Points on a hilly landscape, in no order, each with its height.
A ball rolls from a point to whichever of its 2 nearest points has the largest drop for the distance, and stops where none of them is lower. Distance is the straight distance between rows; heights are no part of it.
<122>: [ -3 -10 -20  -6 -16  13  -4  15 -19  -5 -10  23 -12   4   4 -13  -5  24
 -24 -20]  height 70
<278>: [  3  -3   2  -4   1 -10   7   9  11 -12   2  -4 -27   6 -23 -23 -21  -6
 -47  -3]  height 515
<210>: [  9   6  26   2  13 -11   5  -3  29 -33   3  14  17 -10 -23  -1  11  12
   6   6]  height 350
<649>: [-23   2  -7  11  -2  29  13 -27 -13  25 -16  11  53 -12  14  -3   6  10
  33 -10]  height 421
<805>: [  2  20   2  11   9 -18 -20   4  -2  11  -7  -6  14 -28  21  -1  16  11
  47  -5]  height 437
<204>: [ 31  16  -2   2  -2  11   5  -7   9  23 -17 -12  -2  -5  17  11   2 -12
  -9  -3]  height 651
<664>: [-12   4 -16   8  -9  32  13 -23 -15  20 -10  20  30   2  16   1   2   3
  10  -9]  height 347
<764>: [-15  -5  -2  -1  12 -14   5   9  -1 -35   3   9   2 -18 -11 -10   3  26
 -11  -5]  height 150
<369>: [-37 -17 -25   7   0  33  18 -15 -35  10  -2   1  25   1  11  -6 -14   1
  -1  -4]  height 246
<14>: [ 17  -3  -7 -10  -5 -10  -2  22   7 -23 -13   3 -23  -4 -17 -12   5  23
 -32  -4]  height 532
<147>: [ -1   8  26  12  19 -13  -1 -14  11   2  18  -9  24  -7  -3   3   5 -19
  39   9]  height 318
<293>: [-17 -26 -22  -8 -10  13  -9  14 -36   6   5  14  -7  13   2  -7 -11  11
 -13 -10]  height 116
<547>: [ -6   5   9  10  19  -6  16  -7   2  -1   4 -29  -3  -8   8  -1 -16 -21
  -5  -6]  height 557
<40>: [ 12  -7  -2  -7  -7  -4  -1  13   7  12   0 -18 -36  14 -30 -18 -22 -11
 -47   8]  height 506
<264>: [  1   7 -24  -6 -15  17  11  -8  -9  22 -21  20  -3   6  37   2   7  14
  -5 -31]  height 398
<757>: [-36 -13   1   6  14   0   3 -12 -18  -9  21  -5  22  -7   1  -5  -5  -3
  22  -1]  height 90
<508>: [  8   3  17  -4   9 -27  -9   9  28 -34   4   3  -6  -8 -26   1  21  14
  13  13]  height 379
<707>: [  4   0 -14   0  -2  20  11  -7 -12  25 -10  -6  -4   7  20   6 -21 -19
 -27  -5]  height 196
<628>: [-11  -3  17   9  18  -8  11  -8   2  10  19 -33   4   5   4  14 -22 -37
   8  14]  height 588
<343>: [ 18  -9  -5 -11 -23  15  -7   5  -2  17   4  13 -14  28 -20   4 -15 -10
 -27   8]  height 115
<68>: [ 19   0 -17  -1 -23  26  10  -7  -5  35 -18   4 -13  10  25   9  -6 -15
 -25  -9]  height 271
<156>: [ 23  25  -5 -13 -12 -13  -7   9   9   4 -30  11  -8 -23  19   1  34  35
  17 -15]  height 265
<871>: [  5  -4  -1 -14  -5 -14 -10  16   0   6   8 -31 -37  12 -26  -6 -22 -21
 -23  10]  height 493
<365>: [ 19   2   2  -3  -4  -1 -23   7  -1   5   6   0  -5   9  -2  17  12  -4
  21  12]  height 307
<236>: [-45  -8  -4   8  13  21  12 -21 -29   4   7  -4  39  -3   4  -3 -13  -5
  17   3]  height 182
<629>: [ 24   8   8  -7 -10 -10 -30  11   7   6  -1   6  -1   1  -2  11  35   5
  41  21]  height 320
<549>: [  3  -5  -3  -7   3 -11 -20  12  -7  -5  14 -11 -17   5  -9   6   2  -8
  11   9]  height 256
<98>: [ -9   5  25  -1  13 -31 -13  -1  25 -37  18   1   7 -11 -20   0  19  10
  34  15]  height 406
<863>: [-17   6   4  17  17  12  22 -20  -1   2   3 -10  32 -13   7  -6 -10 -14
   1  -5]  height 528
<291>: [ 10  -6  -6   6 -20  34  12 -23   3  -1  -5  39  25  11  -5  -2   8   7
 -11  -4]  height 240
<116>: [ -6 -19  -4   1 -12  13  -3   2 -19  22  10   3  -4  17  -5  13 -21 -24
 -18  13]  height 114
<724>: [ -3   6  31  15  15  -9  10 -15  29 -19  11  10  38 -20 -12  -4  10   6
  20   0]  height 309
<121>: [  5  -3 -23 -10  -5  -3 -10  24 -18   3  -9 -10 -29  -1   1  -4  -9   6
 -27 -14]  height 556
<183>: [ 16   3   2 -12   6 -22  -6  18  15 -32 -14  14 -11 -21 -13  -2  21  37
  -7   5]  height 145
<384>: [-24 -21 -14 -11  -2  -5 -16  16 -28 -11  15   8  -2  15 -12  -1  -3   8
   0  -4]  height 169
<4>: [-22 -17  -6  -5   1 -14 -16  16 -21 -26  18   7   2   0  -6  -3   7  16
  21  -3]  height 214
<149>: [ -6   4   2   9   9  -1  -1  -1  -3 -11   1   0  17  -9   1   3   4   7
   9  -4]  height 233
<861>: [-16  -7  -8  11  -9  36  24 -24 -13  -5  -2  19  22   7   0 -13 -20 -12
 -34  -4]  height 63
<753>: [ 20   4 -19 -10  -9   2  -4   8  -6  22 -19 -16 -34   5  14  -2  -8 -10
 -29 -12]  height 581
<797>: [-19   9  31  -1  17 -33  -5   5  25 -38  26 -13  -7  -1 -12  -4   2  -2
  31  13]  height 433
<550>: [  8   0 -19  -5 -28  30  18 -16  -5  43 -21  25  -9  17  39   8   4   1
 -18 -19]  height 335
<620>: [  2  -6 -17  -9 -14   1  -9  19 -14 -10  -7  25  -5  -1   3  -1  13  30
  -1 -14]  height 120
<394>: [-22   7  17  19  19 -15  -1  -9   1  -8  15 -13  27 -15   5  -5   2  -4
  39  -1]  height 235
<830>: [ 21   5 -22 -12 -12  -4  -8  23   0  -3 -21  -6 -41  -3  -2 -15  -1  14
 -38 -12]  height 542
<624>: [  0   1 -13  -9 -12 -17 -26  21 -16 -14 -10  20 -13  -6  10   1  24  31
  24  -6]  height 187
<250>: [ -7   2   8   0  21 -14   9   7   7 -20   7 -22 -13  -9  -1 -10 -13  -6
 -12 -10]  height 537
<48>: [ 19  10  -1   7 -13  20  11 -15   2  41 -13   0  12   5  27  22   4 -19
   1  -5]  height 649
<710>: [ -5  -1  11 -17  13 -34   5  17  18 -44 -12  10 -12 -21 -19  -7  10  36
 -19   8]  height 124
<425>: [-12  -3  18   9  12  -3   6 -17  15 -16  18  -3  20   8 -15  -3  -8 -17
  -1   1]  height 194
<213>: [ 29  14 -17 -10 -15  -4 -10  13   4   6 -23  -5 -32   1   5   1  16  14
 -17  -5]  height 558
<558>: [  2 -15  13   2 -11  10  13  -2  13 -25   5  27  -2  16 -34 -23 -14   1
 -48  -2]  height 127
<692>: [ -4   0  -2   5   5   9  -7  -3 -15  15   4   3  16  -8  16  10   4  -3
  27  -2]  height 273
<125>: [ -2   0 -10   5 -14  35  15 -20  -8   4 -12  38  32   3   6  -4  14  21
   4 -16]  height 289
<546>: [-15 -14   2   8  -3  22  20 -11   5 -18   7  18  12  14 -20 -20 -22  -9
 -42  -5]  height 103
<740>: [ -7  -1  19 -14  19 -31  17   8  37 -48   8   7  -5 -11 -25 -10   3  23
 -17   8]  height 107
<128>: [ -3  -6   4  15   9  -2 -18  -6 -13  36  13 -11   4  -2  19  21  -4 -25
  40  31]  height 466
<457>: [ -6   2  20  -6  14 -33 -13   7  22 -25  19 -27 -24   5 -20  -4   1 -11
  14  12]  height 458
<623>: [ 36  13 -17 -23 -28   4  -8   9   8  22 -22   5 -35  19   8  10  22  14
 -11  -9]  height 583
<617>: [-20   7  34   9  19 -17  14 -17  31 -27  27  -4  25  -1 -14  -2   1  -6
  21   5]  height 257
<458>: [ 12  18  -3   2  -2  -5 -10   7   1   9 -16   2   8 -21  16   6  22  17
  22 -14]  height 357
<461>: [ -4  -5  -9  10 -10  37  21 -18  -9  21  -8   8  15  11  21   1 -15 -17
 -24  -3]  height 122
<309>: [  8  -3   5  -4   7 -16 -15   8   3  20  10 -35 -27   7  -7  15 -11 -32
   8  25]  height 526
<298>: [ 33  19  -9  -4  -1   2   3   5  13  19 -20 -27 -32  -5   3   7   3 -13
 -19   1]  height 613
<290>: [ -2  -5  -1   4  -2   8  -4   5 -16  16   9  -4   0   4   9  14 -12 -16
   2   5]  height 180
<346>: [  1 -23   0  -2 -22  21  -5   2 -12  24  12  12  -3  30 -19  -1 -25 -22
 -35   8]  height 66
<633>: [ 14  -5  -5  -1 -23  23   4  -1   0   3  -6  32   0  23 -10   5   2   3
 -22  -4]  height 179
<415>: [ 13   4  -2  -9  -8 -14 -28  18  -1 -19  -5  10  -7  -6  -4   7  32  22
  27  10]  height 245
<326>: [-35  -8  12   4  19 -18   5  -5  -5 -17  29 -15  12  -4   1  -6 -13  -2
  34   1]  height 160
<78>: [ 25  13   0   5  -2   5  -4  -5  -2  42 -13  -4   2   2  28  24   9 -13
  29   4]  height 585
<793>: [  7  -9   0   1   0 -10 -20   7 -13  29  10 -20 -16   8  16  30  -5 -33
  23  34]  height 499
<741>: [ 14   1  -7  -5  -1  -4  -8  11  -6  23   1 -27 -25   8  -5   7 -14 -19
 -15  12]  height 514
<414>: [ 14  16   3   6   3  -7 -20  -2   0  27  -6 -10   7 -13  26  16  16  -6
  49   5]  height 509
<280>: [ 27  18  -7 -17  -8 -18 -15  20  12 -15 -28   0 -22 -18   0   2  26  35
   4  -2]  height 190
<265>: [-14 -11   2   6   9   4  15  -9   2 -28   5  14  15  -8  -7 -11  -5   8
 -10  -7]  height 181
<926>: [  2  -4   3  -7   3 -15  -1  14   5 -19   4 -11 -24   4 -19  -8  -6   2
 -22   0]  height 523
<808>: [ -7  10 -15   7  -9  23  22 -20  -8  24 -27  21  22  -8  35  -8   5  19
   3 -27]  height 409
<853>: [  2  -4  17   3   4   1  14  -9  19 -21  10  -1   3  10 -20  -6  -7  -9
 -22   2]  height 149
<596>: [ -1  -1  22   1  16 -13  21  -5  31 -37   6   3  -3  -9 -17 -13  -3  11
 -25  -1]  height 123
<489>: [  2   6  20  15  13  -7 -14 -10   1  23  14 -11  23  -8   9  11   4 -24
  50  17]  height 401
<167>: [-22   9   4  24  11  25  20 -26  -8  14  -7   2  51 -11   5  -6  -2  -4
  18  -8]  height 481
<835>: [ -9   1  15   6  16 -19  -8   0   3   1  23 -29  -3   4   2  10  -8 -27
  26  16]  height 614
<526>: [  7   0  11 -10   7 -28  -8  10  21 -10   9 -45 -32  12 -24  -2  -9 -11
 -12  13]  height 476
<581>: [-24 -10 -31   0  -8  35  15  -5 -31  11  -9  17  11   5  21 -13  -4  13
 -12 -18]  height 282

Where does a ball stop that starts at each point below?
<628> => <871>
<808> => <346>
<264> => <861>
<797> => <740>
<167> => <346>
<309> => <757>
<78> => <740>
